A landscape with many valleys, sampled at points; each row gives a point and its height.
From any point a ball rolls to the lowest of the 2 points nearest to it. It stops when none of these is lower. Distance is the straight distance between rows; heights are no part of it.
lesod: [ 14 -33  32  19 -60  18   7   4   1  -5 -18 -18   6  -8  42   6  -4  13
  22  33  -7   8  -2   0 -26  -1 -26   6  11  29  -4 -18  -8 -10]  height 551
nagu: [  7 -14  -6  -4 -55  24  13 -31 -16   3  16 -11  16 -58  37  19 -18  -4
   3  11  13 -19 -24  25  -8  24 -24   2  14  45 -26  -3 -12  -2]  height 496
Dezol: [ -5 -14  19  -1 -31  -4 -10 -14  -1  -7  12   5   0   5  46  22   3   8
  -9  10   2 -17  26  13   4  20  12 -13  -9   0   6  13 -19  57]  height 232
sor: [  1  11  -7  25  15  -2  13  17   6   7 -18   2  -9  -7  -1   7  -2 -35
   6 -21   4  40  18  13  -5  -4 -17 -40   5  -3  11 -13  20 -12]  height 512
vufi: [ 12   0  20 -28   3 -31 -11 -14  -1 -10 -27  -4  11  10 -33  10  19   0
  14   6  40 -11  29  17  -4  -4  -2  26 -15   9  13 -11   6 -31]  height 493
kurat: [ 17 -16   4 -24  -7  19   4  -7 -12 -12  -8  -5  11 -10   4  22 -19 -11
  35   1  -5  14  30  22  25  11 -23  -4  13  16 -19 -12 -19  -5]  height 392
Sem: [ -5 -15  -3   4  30  38  -6   8 -17  -2  10   5 -15  38  21 -19 -17 -15
 -12   6 -53  -8  -9 -35  12  -9  18  -9 -16 -40 -35  18   6  27]  height 501
Zib: [-17  17 -20 -18   8 -24 -25  -8   0 -27 -25  18   1 -19 -43   7 -13   6
  23   0 -16 -27  30  47  20 -12 -13  24   5  -1  13   7 -41   7]  height 652
firi: [-15  11 -22 -36 -24  -2 -14  13   8  33  26  -7  27 -38 -28  -6   0  -3
  25  -3 -33 -33 -12  26  -6  25  16 -16 -11   2   8  -8   4 -12]  height 359
donu: [ -1 -16   2 -41  24  30 -11 -24 -24  44  42  14  22  28   8  -2  -5 -28
 -24  -3   9   0  -4 -18   7  11  15  -3  -5  -1  -7 -11   4  29]  height 535
mun: [  1  30 -12   5  31   0  12   1   0  -6 -15 -18 -36  24  -2 -29  -4  23
 -44 -14 -28  -4 -16 -42  -1 -17   7  -6  16 -26 -23   8   3   4]  height 553
Tul: [  0  28 -34 -19  22  40  17  14   3  41   6 -15  -8  -6 -28 -24   6 -12
 -17 -14 -33  31 -24  29  -4 -18  -4 -11 -11   0   7   0  27 -20]  height 443
Sulen: [  0  21   3  30 -57 -25   4  23  25 -26  -7  -3  15 -24   6   6  15  -3
  -9 -24  11  10   7  53 -13 -11 -15  10 -16  28  40  17  -8 -10]  height 162
Sipad: [-10   1  20  35   6  34  48   5 -22  10 -22 -19 -40  45  14 -13   7  -2
 -18  -6 -25   8 -26 -13   1  -9   5 -31  -7  -2  13  47  23  14]  height 542
fem: [ 18 -30   1  10  -4   6   1   0  -5 -12  -9  14   4 -42  47  29 -23  12
  27  18  13  10   1 -24   0  21  -5 -19  10  22 -17 -12   5 -16]  height 219
Kabiz: [ 12 -27 -11  -1 -43  40 -25  -3  -7   7  45 -11  26 -44  10  -3 -32 -11
  45 -12 -25   1  -8  16 -23   5  16   0   1  12  -4 -30   6   4]  height 335
Dizud: [ 24  26  -5  22 -21 -33  -2  19  27 -25   5  -6   5  12 -22 -12  21   0
  12   6  15 -12  -1 -25   8   1   7  16  -9  14  -5  29  48 -31]  height 436
Dudeg: [  1 -13  -6  -5  17 -18 -19  24  13 -13 -51 -15 -17 -15 -20 -12 -11  16
  -3 -14  13 -16 -21  -6 -30  -5  -6  -3  -6  -2  24 -21   7  -7]  height 544
Rakiv: [  0  -5  -6  -1 -22 -27 -10 -29  35   5  56  16  44 -35 -24  -5   6 -42
   8  -7  17 -15  16  22 -10  12  13  11 -20  23  -5  10  -4 -24]  height 306
vezuv: [ 12 -16 -20  -5 -45   8   0 -20   6 -17  25 -12  15 -37   6  11  10   1
  -4  39  26  -5 -19   0 -17  13 -21  13  15  50 -33 -29 -17  -7]  height 472
vovon: [  8 -16  26  -6   4  -9   4  -4   3  10  17   4  16  11  32  11   9  28
  11  30  10  14  -2 -55   1  10  11  10  25  -6 -10 -25   7   2]  height 629
sagu: [ -4   4 -13  25  17 -33   1  17  13 -13 -34  13 -13  11  41  21 -11 -15
  -1 -23   2  14   7   8   8  27 -16 -54   4  -7   0  -5  -1   6]  height 541
mopo: [ 13 -22   3   9 -35   3 -10   5 -24 -24  15  -5  -5 -33  18  25  -3   0
  12  -5  16 -13  31   8  20  20  11 -18 -13  47 -18   6  12  21]  height 75
Reg: [  5  56  -5  44  20 -28  25   6  -2  10  -5   6  -4  -3 -18  12  47  31
  17 -13 -22   3 -11  -1  34 -18  18   2  -6  -5  16  43  27 -21]  height 331
tal: [-29  14 -28 -28  40 -29 -27  11   6  -2 -16  -4  -7 -10   7 -20  -2   0
 -27  -2  21 -26 -11  -8  -3  18  13  -6 -26 -23 -24   2  -6  -6]  height 588
ziniv: [ -2 -15  -2 -32  -1  15  -1   1  -4   8  -1 -12  20 -12 -10  -5 -19 -16
  15  16 -35 -20  22  42  17   2  -7  -1 -18  -5  -9   4 -20  -9]  height 368
Tikos: [  3 -28  26 -11  30  19  12   1 -16  30  -2 -16 -33  65  -6  -7  -1   4
 -10 -15 -10  21 -29  -5 -32 -11  -2 -27 -20 -33   2 -13 -27  62]  height 580
Fodir: [ -6   5   0 -34 -23  12 -15  11  22  15  17 -17  19 -20 -35 -18 -12 -15
  15  15  -8 -22  -3 -10 -12   6   4  -1 -11   8 -12 -25  14 -37]  height 380
Gumen: [ 32 -57  26  14 -21   9  -5   1 -16   8  -7 -20  12  25  20  12 -10 -13
  25  19  17  -5 -12   7   1  16  25  -6 -24  11 -21 -21  43   3]  height 462
vimoz: [ -8 -25 -16   1 -24   5  -4   3 -20 -13  12  13  -1 -33  16  36  -8  -8
  21  23 -13 -18  34   2  34  28  25  -2  -6  17 -38  10 -20  36]  height 127
Suru: [ 21 -16  24  19  23  -9   4  12   6 -18  14   6   1  14  49  12   5  21
   4  -2  16   4   3 -43  18  25  29  -8  -6   3  -3  31  32  -2]  height 474
Boni: [ 23 -15   6  -9  33  20  -4  -1  -2  19 -18  14 -11  47   9   1  -5 -12
   4 -27 -27  17 -14  12 -12  -8   3 -28 -19 -38  12   3 -12  35]  height 594
Dufu: [-37  11  12 -45  18 -15 -12  -7  28  20  23 -13  21   9 -28 -44  12 -16
 -23   2  41   8   1  14 -33   3 -13  22 -17  -5  14 -23 -44  -5]  height 445
dilus: [ -1  -4 -15 -31 -36  10 -23 -15   0  48  22  -6  39 -29   1   6  -6  -7
  38  20  -2 -10  -1   4  -8  10  14  -9 -36  -3  -1 -21 -28   2]  height 334
sufuf: [-21  30 -31   9  16 -12 -16   3  24  18  25  -1  14  13 -29 -26   2 -28
 -19  -7   6  18 -11 -20 -11  -8   2  10   1 -14 -15  -7  26  -9]  height 492
Pez: [ -7   0 -11   7  22 -31 -12  -5  11   1 -47  13 -24  18  29  -7  -3   4
 -19  11  22  -9  -6   4   4  17  -5 -26 -27 -11  -1   0  -7 -10]  height 566
Duzo: [-23   1 -14  -1  19  24 -29  -1 -15  28  24  18  11 -32   9   0 -58 -38
  -3 -19  15  17  19   2 -16  18  -1 -37  -4  -3 -11 -16 -12   7]  height 448
tobi: [ 29   8  -2  33  34   2  50  -4  -7 -26 -17  10 -28   6   6   7   0  22
   1 -31 -38  28  -6 -26   3 -28  -3 -14  57 -10  23  14   9 -19]  height 640
vipi: [ -7 -10  31   6  12  21  10 -22 -19  -1  18  26 -10  11 -18  16   3 -13
   4  13   0   1  23 -17  34   3   6  12   7  14  -9  30  22 -17]  height 395
sal: [-14   3 -13  -8   4  11  15   2  -9   1 -13   6 -24  18  36  19  -5 -15
 -28  -3 -19   5 -23  13 -10   6 -22 -22  15 -26 -24  -5 -29  43]  height 676
dom: [  5   9  18  25 -57 -35   8  45   9 -18  -1   2  16 -10 -44  11  21  22
  12  21  15 -26  -7  -2  -3 -11   3  14   1  44   6  20  55 -30]  height 456
tema: [ 19   9 -30  -2  43   1 -19   9  11  16  16   5  15 -19  29   0   7  15
  -3 -26 -17   9 -16 -13  -4  -6  16 -34  -9 -29  22   5  22   6]  height 255
vode: [  0 -17  10  25 -54  36   4   0  -7  21 -11  -3   6 -51  36   9 -17  16
  19  25  -6 -10 -19  31 -18   1 -20 -12 -10  28   4   6 -17 -12]  height 524
takef: [-18 -20  28  -5   3 -19  15  -1 -17   7  -4 -17 -13  12  17  32  20  33
  16  15  14  10  24 -51   7   3  28  -8  29 -33 -12 -22 -16  41]  height 653
lil: [-18  36 -27 -53  39 -33  -4 -32 -15  10   3  -2   4   7 -41 -29  10  -4
 -29 -25   7 -19   1 -15   5 -13   8  33   8 -29 -22  -7  -8 -23]  height 562
zege: [ -3  15 -24   3  33   3 -14  -7   2  24   7  30   4 -20 -17   2 -21 -36
 -21 -31  13  23  12  11  -5  -1  -7 -21 -12  -8   7   7   3   1]  height 481
ralig: [ 21  23 -30  15  41 -17  -8 -19  14  -1  28  37  -7 -33 -16 -12  14  13
 -29 -24   0  14 -11   4   3 -21  12  14  -2   5  38  33  25 -32]  height 249
Gam: [ 25  13 -20 -14 -27 -17 -12  -8   6   4  30  10  25 -19 -27   0  13 -35
   1 -16  13  -8   0  31  18  10   7  13 -20  39   3  16  29 -21]  height 325
zuv: [ -5 -34  52  19 -32 -29  20  -6  -4  -5 -17 -18  -9  14   8  18  23  17
  19  40  35   9  33 -33  -4  15  19  -7  26  -6 -15  -7 -13  11]  height 648
pipeb: [ 15 -14  21   0 -20 -27   9  17 -15 -36 -10   3 -18 -32 -11  48  22  17
  15  18  28 -22  28  -9  18  17  21 -11  19  31  -8  -5  13  10]  height 135
nasu: [  8 -30  -2   5  16  28 -25  11   3 -22  -5 -14   0   2  -8 -34 -34 -37
 -28 -29  -4   0  12  21 -28  14 -23  -8 -23   1   7 -16 -11  -8]  height 607
vozer: [ 14  -3   2  37   7  14   6 -10  -4  14  11  -9 -13  58   7 -23   0   7
 -20  23 -27   5 -16 -60  11  -9  29  -2 -20 -33 -24   2  17   8]  height 477
Pari: [ -6 -15   6 -34 -17  -9 -21 -24  15   9  46  -8  32   6 -21 -18   2 -44
  -9  24  20 -14   9   7  -1  11   3  15 -19  16 -22  -3 -12   5]  height 282
mor: [ -3  21  -5  36  13 -25  10  19  -2 -32   9  39 -12 -23  -2  33  16   1
   1   7 -16  17  25  14  46   1  -3  -4  29  -2   8  35 -13  13]  height 694
Nak: [ -4  34 -30  11  28 -13  39  10  -1 -17 -43   5 -20   3  25  11   7  28
  12 -24 -30   5 -20 -20  29 -16  -8  -3  43  -7 -11  16  11 -19]  height 609
Sulel: [ -3  -3   0 -19 -11   3  -6 -25 -11   6  -5 -18  19  -1 -16  29   6 -17
  -3   9   9  -6  23  32  16  17 -32   2  14   5 -35 -26 -26  20]  height 418
zutan: [-20  -5 -16 -30   4 -26 -24   1  22 -10   5 -18  20   4 -31 -37   4  -7
 -10   4  20 -17   0  -2 -29  -1  -5  35   1  -5 -12 -26 -21 -19]  height 425
Sipe: [  3  43  -8  -5  12 -38  -3  -1  16   0   0  -5  -5   9 -42  -6   7 -18
 -13  -2  23  11  16 -48  12  -6   5  16  22  -8 -16 -12  26  -6]  height 515
tabak: [-28  68 -26  37   1 -35   1  26  -7  -7 -27   4  -2 -21 -12   5  39  42
  20 -23  -5  18 -21   5  11 -26   9  16   2  -9  18  19  26 -17]  height 280
zuter: [-22  29 -37 -54  -3  -7 -23 -32   9   1 -17  17  21  -1 -20 -10 -16   0
  11  -2 -19 -16  11  56  -8   2  -6  13   1  -1  27 -13 -52   6]  height 635
fanik: [ -4 -10  -8  -8 -46   0  -7 -27 -21  -1   8 -21   7 -36 -35  13   4 -26
  -5  32  37  -6  19  24  -2  17 -26  21   7  26 -34 -36 -23   9]  height 444
rolo: [ 29   3 -18  43 -13 -10 -12  -6  12  -5  18   2 -13  38 -16  -3  13  -8
  -1  12   1  -3  -9 -60  15  -5  18   9 -20 -17 -13  17  42 -18]  height 457
neduv: [  9   2  31  27  33 -17  14  11  19 -19   1 -11 -13  15   8  -6  10  23
  -6 -18  15  13  20 -35  -7  -4  14 -19  13  -7  19  13  13 -15]  height 499
Zafu: [ 10  -6  29   6 -25   6  -2  42  -5 -20  -9 -22  23 -27   0 -15 -12  15
  24  -1 -13 -42  12  18 -16  -7   1  10 -19  20   9   9  16 -38]  height 601
Peg: [-22 -22  28   5 -18  15   7 -31 -10  -3  31  14   6  26  52  33 -13 -15
  -3  -4   6  -4  35  10  28  24   0   0  16   3 -34  10 -14  52]  height 268
Fesi: [  7  18  -4 -39  44   0   2  -5   9  15 -27  40 -13  25  14  25 -31  19
 -12 -14  -2  -6 -18  30 -12   3 -13 -35 -31 -40   1  -6 -59  47]  height 624
Bamab: [-18   3  -1  18  20  14  -7 -22 -14  29   7  34  -5 -36   6  23 -28 -17
  -7  -8  44  25  34 -16 -13   0  -9 -31  16 -17 -11 -17 -26  28]  height 391
guzug: [ 17  32 -26 -22  29 -37 -20 -13  -6  -3  -3   9  11  -8 -19 -10  27  37
   7 -40  32  -6 -12 -20  -6 -18  28  22   4  -1  36   0  40 -17]  height 264
Boraz: [ 30 -28  43  16 -26  -3  12  48   1 -22 -24 -19  12 -15  15  14   0  21
  35  16  12 -36  14 -21  -7   4  15  -6  -2   8  16   6  15 -40]  height 613
gato: [ 21   6  -9  -9  32  22 -15  -3  -3  21  27   8   7 -18 -18  11  -1   8
  20 -21 -17   3   0 -38  16 -29  36  -6  -3 -26   5  -1  27  -4]  height 293
rus: [ 19  -8  -9  33   6  27  29  -8 -24 -12 -13  -3 -41  10  16 -10   3  -5
 -18  10 -35  -2 -35 -10  13  -4 -12 -10  20  15   7  45  11  -5]  height 564
ligu: [-10  -6   1 -36  16   1 -17 -19   5  24  32   3  21  16  14   2  10  -3
 -13  -1   8   2  20 -12 -12 -10   3   8   5 -18  11  -7 -23  16]  height 552
Keru: [-29  31  -5  27   8 -13   6 -19  11   8  14  35 -12  -3   8  25  23   4
  -4   0  -4  33  26  -2  18  -9 -25  -2  20  -9 -13  35 -20   7]  height 724
Loga: [ 35 -41  -7  20 -10  15  10   2 -36  18  10  -3   3  10  -2   7 -22 -31
  28  24  11  10 -14 -25  30  12  13  -2 -10  17 -21 -30  46   2]  height 449
beliz: [ 13 -20   8  12 -45  14  -8 -29  25   1  13   3  15  -5  30  -6 -10   5
 -14  24   6  15  -1  21 -21   4 -23   8  15  20  16 -14 -33  -8]  height 576
gizud: [ -6  26 -27  -2  33 -15  -8  32  17   2 -12 -12  14 -36  19   1   2  16
   5 -38   1  16 -14   6 -17  -5   3 -11  15 -14  23  -7  17 -17]  height 208
rusa: [-19 -35  22  16  26  30  -2  -5 -36  11   8  25 -29  45  29 -17 -22  -5
  -9 -17 -13  -4   4 -13   1  -1  36  -7 -10 -38 -20  16  -3  60]  height 525
kis: [ 16  -7  16 -18  33  19  17  -1  11   3 -37  27 -21  53  12  15 -29 -21
  -3 -38  -8  21 -13  38 -26   2 -25 -59 -35 -23  13  -8 -51  49]  height 610
gav: [  9  42  16   8  22 -42  16  20   9 -14  11  27  11   4 -21  26  41  38
  29  -8  22  -8 -12  -6  35  -9  18  27 -10   2  16  52  39 -22]  height 361
magir: [ 11  -3   1 -19 -25  34  13  19   7   0  18 -17  14 -18  -7  -9   9   4
   1  -3 -24  -3 -14  22 -25  -8  -6   9  16  31  31   2  16 -19]  height 397
gaki: [  8 -27 -18 -14 -50  30 -25 -18   1  32  48   3  36 -31   6  -9  -7 -22
   8  13   6  -9 -14  17 -20  18  12  -2 -18  21 -21 -21   1  10]  height 310
kuv: [ -6 -17  -4   0   7  -4 -12 -17  -2   6  -9  31  -8 -35  11  26 -13  17
   4  20  13  25   9 -21  -7   0  10 -17  23  -2  -1 -15 -25   8]  height 305
pogim: [  4  29 -18 -21  -5  18  11   6  26  23  26  -9  24   7  -6 -27  13  13
 -15  -7 -37  13 -40   3  -4 -10  -8  12   6   4  11  11  24 -29]  height 421
sab: [-25  -5 -31 -32 -11 -34 -25   6   8   8  15 -11  23 -40 -42 -24 -14 -13
  21  19  24 -15  -9  -8 -24   8   1  18  -4   5 -26 -45  -6 -32]  height 403
Bovaf: [ 13 -47  10  -6   7   9  -8   4  -7   2   3   6  -2  18  24  -6 -11  -2
   4  27 -18  -1 -11 -30   3  -1  13  11   9 -28 -23 -28 -15   9]  height 608
vekub: [ -7  56   5  -3  33 -33  17  -2  21   0  11  23  20  11 -17   0  27   7
   7 -41  22   6  10  12  22  -6  10  24 -12  -1  28  42  29 -38]  height 385
Galo: [  7  13  32  21  30   4  28 -13  -5   4  37  39   3  17 -12  11  14   8
  16  -1   0  27  33 -23  18 -23   9  11  19  -4  17  43   4 -36]  height 350
Sefum: [-22 -10  19 -34 -11  27  -9   4  -6  11  30 -30  25  23   9 -10 -23 -32
  -4   7   5  -4  13  15   8  29  -2  11 -13   1 -38 -20 -14   7]  height 259
per: [ -6 -24   3   1 -39  22  -1 -33 -15  16  21 -13 -12 -34  26  -1 -34  -9
 -23  17  25  -8 -23   2 -24  28 -13  -4  -6  37  -4 -24 -25  28]  height 520
lop: [  4  -2   8  18 -13  32  51   8  -7   9 -45 -42 -26  41   1 -12   6  -2
 -13  20 -35   7 -44 -16 -14 -22 -28  -8 -12  -1   8  18   9   2]  height 521
gisok: [-18  50 -34 -16  31 -32  -3 -16   6  -4 -23   9   1  18 -60 -10  15  -7
 -11 -28   8  -2  16   3  11 -18  -3  22  20 -28 -13  -3  22  -7]  height 539
tori: [-15  18 -16   0  -4  34   4   6   6  13 -13  -5 -30 -14  -4 -27   1   3
 -23 -15 -27  19 -12  17 -21 -14 -23  -6 -17 -13  27   2   7 -13]  height 471
Ratu: [-17 -14  40 -11 -21  25   2 -17 -30  -2  31 -23  25  24  42   3 -18 -14
  10   8  13   2  39  30   4  29 -18   1   3  16 -25   8 -19  26]  height 229
Konu: [ -6  41  -2  16  30 -30   1  -5  15   3  -3  11  -4   6 -28 -12  16 -12
 -10   1  22  -3  -9 -26  24  -5  -1  -1 -20   5   2  44  39 -41]  height 413
gukeb: [-27  21  -8  -9  26 -10 -10 -17  31  23  10  -2  -4  23 -20 -42   6 -18
 -38 -18  21  25  -1   2 -16 -28 -15  17  -6 -24  10  -7 -15 -20]  height 468
valaf: [ 15   9  -9 -11  -3   0 -10  14  -7 -15  -4   2  29 -25 -24  15   3 -17
  18  -1 -15 -25   6  38  27   6   5  11 -10   2   7  12  25 -31]  height 346
naz: [-19   4  15   2  -6  -1 -28   1  25   0  12  -4  14   0   8  -7  -4  -1
  -4 -13 -11  -2  31  15  -8  -5   5  -4 -10 -20  31  17 -14   7]  height 572
Kas: [-22 -16  30  19  -8  16  24   4 -28   4  -2 -11 -31  43  34  -5  13  -1
  -7  -7 -18   6   1  -9 -18  -2  17 -10  21 -24 -10  13 -11  65]  height 549
Sudu: [ 18 -39   1  11  13   9  -4   8 -14  -8  14  30  19   2  35  10 -17   2
  22   5   2   0   6 -32  21  21  49   1 -10  15 -27   4  29  11]  height 451
saz: [ -4  37  -5  30  19 -13   4   0  16 -17   0 -13 -24  22   4 -26  30  15
 -31 -21   5  14   4 -24  -5 -23  10   6   5 -22   7  30  13 -16]  height 526
zure: [ -9  18 -11  21  -3  -8 -11   0  -5 -13  -6  24  -4 -39 -35  12   5   1
   8  20 -31 -14  42  17  31  -9  -5  15   6  -6  24  24 -26   2]  height 670
zaga: [-29  23 -40 -57  51 -30  -8 -16 -11  -8   3  17  -7   1 -26 -29  -1 -10
 -24  -5  10 -46 -15  -2  11   8   9  11 -16 -26 -37 -11 -31  16]  height 579
nule: [  3  15 -10  24  -1  14  23   8   2   7 -45 -21 -25  20 -10 -27   8  -5
 -12   5 -16  19 -29  11 -10 -25 -31  -1 -12  13  32   7  21 -35]  height 502
notov: [ 25 -20   1  26   9   4   3   8 -29   0  22  20  -4  17  -8  26  -8 -14
  29   0 -14   4   5 -44  36   2  41   1   7  -1 -16   4  56   1]  height 429
keza: [-28  52 -35  35   0 -21   5  17 -15  -8 -46 -30 -14   2 -41 -18  21  46
  13 -36  -2   1 -14 -23  -2 -44   2  21  -8 -34   6  -5  24 -14]  height 339
tesu: [ 12  -4  10  19 -41 -29  -8  15   2 -13 -29   4  14  -6 -44   4  26   4
  16  16  33 -33  11  36   3 -12 -12  26 -19  26  14   0  23 -34]  height 475
mokul: [ 11 -12  11   9 -33  30  -4  21   6  18   6  -4  30 -22  21  -5 -11  10
  24  -1 -39  12 -26   1 -14  -7  18   7  13   1   8 -12  15  -4]  height 367
gizig: [  3 -10  22  22   8   8   1  -7 -18  25  35   9   0  55  22  -8  -8 -15
 -15  26  21  23  -9 -62  18   5  23  15   5 -20 -37  -4  11  19]  height 500
zined: [ -2  13 -13  38 -29 -14  17  42  -3 -43 -22 -10 -16  -5  -9  -5  12   6
  -5  -6 -20  -5 -25  -2  12 -17  -4  14  22  19  18  18  27  13]  height 606
kup: [  8 -33  40   8 -33  -8  38  24   0 -31 -33 -16 -13  17  13   9  12  22
  14  34   1 -19  16 -32  -8  12   7  -5  22  18  -2  -6   5 -18]  height 628
Mozab: [ -3  14 -22 -12   1  -2   7  -4  19   0 -32   0  -8  22  -4  27  -8  -6
  -2 -15 -22  15  -2  48  -7   5 -45 -31  -1 -23   0 -20 -49  44]  height 658
rofe: [ -4  28 -15   7 -24 -16   8   5  34 -13 -38  -4  -6   2   6   2  32  35
 -14 -21   5   8   7  49 -11 -24 -19  26   0  10  48   9   0   6]  height 107
korob: [  3  15 -15 -26 -15  -6  -4 -19  29  -2   4  -5  26 -26  19   6  -1   8
  -7 -10  23  10  -8  20  -9   7 -30  10  19  20  12 -27 -15 -23]  height 599
pumen: [ -1  20 -13   4  14  -6  11  19   5 -20 -24   2  -6  -7 -15 -14  25  29
 -14 -30 -15 -16 -19  41   0 -27   3  10  -8   1  62   8  18 -18]  height 158
Dezef: [ -1  -7  21   6 -18   9 -14  21  10 -14  -8 -22   3  -2   1  -7  12  24
  11   8  -1 -31   5  11 -16  -5  18  16 -29 -10  31  25  -2  -7]  height 589
leb: [ 15 -47  22   0 -46  10   6  -7 -20   7  -8 -23  16  12  17  39  -6  -2
  46  35  22 -18   1  13  13  21   6  10 -21  21 -37 -34  -8  21]  height 476
zikad: [ 16 -21  -8   0   7 -32 -36  13  16 -16 -15  -5   6 -18   6  -5  -7  -5
   0  15  27  -2 -17 -19 -18  12   2  -1   5 -17   1 -43  -7  10]  height 565
Temes: [-23 -44  18  17  -8  -4 -18  17   2  -9 -14 -25  -6  25  24  -3 -23 -10
   4  35   3  -4  -7 -28  -8  29   2  -2  -1  -8 -31 -35  -9  13]  height 590
Gak: [-20 -30  10 -20   2  10 -10  -9 -22  26  41  -1  -5  45  27   8 -10 -12
 -27  26  15  -3 -18 -35   5  19  16  18 -14  -2 -35 -21   6  40]  height 519
bazi: [  5 -28  22 -10   4   8   2   1  -4 -23 -29 -30 -21  31 -10 -17 -10 -13
 -16   5  -2  11 -12  14 -16  -6 -42  -4  14  -2 -18 -12 -22  18]  height 578
Zisig: [  9   6   4  39 -19  13  15  19  14 -30  -2  -5 -15  12  16 -16   3 -10
 -21  19 -28  -6  -7  -3  -2  -4 -12   7  13  20  19  44  17 -23]  height 586
kapu: [ -8  25 -27 -68   9  -9 -15 -23  17  18  -2   4  30 -12  30   1 -14  -7
   2 -22  12   1  -1  44  -4  -3 -27  -5   7  -8   6 -27 -40 -11]  height 618
fomi: [-17 -17   6   0 -44  24  -9  -6 -11  -2  -7  11  -4 -32  36  28 -29  16
  12  12 -31 -16  20  20  21  17   9 -17 -19  -9  -8   1 -31  53]  height 185
Pomuv: [ -4  25 -34  15   4   0  26  14   6 -31 -20 -15 -41   6  -5 -14  -3  24
 -19  -1 -50 -11 -36 -42  24  -7 -15  13  33   0 -20  22   7 -13]  height 577
fise: [  6  11  12  26  34 -18   2  -5   9 -25  36  37  -3 -23 -25  -2  12  26
   8 -10   6  26  10  -3  17 -12   5  23  13  16  36  36  21 -33]  height 298
rok: [ -4  -4   2 -41  19  -1 -18 -17  -2   6 -15  18  -1   8   4  19 -19  -7
   5   2   8  10  10  27  -3   8 -21 -13 -20 -22   2 -30 -63  29]  height 642
suvi: [ 15 -39  12 -17 -25  10 -10 -41 -24  30  21 -13  19 -12  11  16  -8  -3
  24  40  38  -5  16   4  10  18   8  30 -11  17 -20 -48 -29   1]  height 494
zeluv: [-23 -18  10 -29  10  23  -9   6  -5   1  -4 -28 -14   4 -41 -32 -17 -16
 -18  23  -8  12 -18  20 -27   6 -43   4 -15  13 -11 -27 -43   6]  height 561
pibu: [ 20 -22  11  16  16  -6  -4  33   8 -31 -22  -7  -6 -11  -9  -6   1  12
   1 -25  -4   7  15  -7 -14 -13  14  -8  21  -6  34  -4  11  -6]  height 522
nar: [-27  48 -17  -9   6  14  25 -14   1  10   8  34 -26   2  27  21  -2  -5
 -35  13 -15   6   3   5   7  -3 -30 -28  20 -15 -21  20 -26  10]  height 701
guli: [-16 -29  53 -16  -3  28  20   3 -32   8 -19 -18 -28  63  18  -3   4  22
   2 -11   0   5 -16   8 -23  10  -3 -21  -1  -8  11   2 -28  76]  height 567
gen: [ 12  30 -17 -14  19 -17 -27 -16  20  27  23 -10   8 -21 -21 -12  21  22
   5 -12  13  -1 -10 -40 -19 -22  33   6   2 -28  15  -6  18   1]  height 304
femam: [  5  -2 -12   9  16  -9  -3  24  11 -14  -8  17   5 -44  15  -2 -14   4
  18  -8  -1   7 -17 -20   0   6  -4   4  17  12  -4   0  27 -42]  height 136
vil: [ 30 -31  30 -19 -19  -5  -7 -37   3   8  -1  -2   2   4 -14  24  24  -4
  16  37  40 -20  11  14   2   3  -5  19 -14  13  -2 -24 -15   2]  height 511
loziv: [-26 -29  24  -7 -24  34  -5  -7  -7  14  -4 -18 -16  -6 -10 -14 -14   2
 -13   9   8  -3  -7  20 -46  13 -24  -5 -10  28   6 -17 -25  13]  height 543
ladom: [-12 -31  14   9  18  38  -8  18 -18 -25  -1 -20 -13  25   6 -32 -38 -26
 -24 -13  -8   9   3   0  -9   3 -17 -13  13   0 -17 -15  -7  23]  height 593
Lofim: [ 30  14  13  27  22  -1  54  29  -2 -35 -42  -5 -28  16  -7 -11  19  22
 -13 -21 -39  20  -6   7  15 -37  -5   3  45  19  50  16  10 -39]  height 664
vek: [ -3  29  10  10  27  12  32  21 -16 -24 -10  13 -25  13 -38  -6  11  13
 -19 -20 -35   2  22  25  26 -28  -9  13  34  10  36  30  -5 -32]  height 683
vuz: [ 12  11 -23  -8  13  -7  -4 -26   6  12  -5  10  -7 -14 -22 -14  28   6
 -23  -3   8  -8 -12  24  -1 -10   5   0  -6  11  42  13  23 -18]  height 202

For each start below, name the point where the ball stops.
nasu: Ratu
Pez: femam
ladom: Ratu
Zib: Ratu
zaga: gaki
rus: gaki

Call two points neighbours if one is among the 2 nearest of the other. Go from one point of each pair to the other, from neighbour to neighbour, staying as low as possible. Name the highest point that can't be avoided.
mopo / femam: kup
tabak / rofe: tesu
rofe / gaki: tal
femam / rofe: gen
mopo / Ratu: Peg
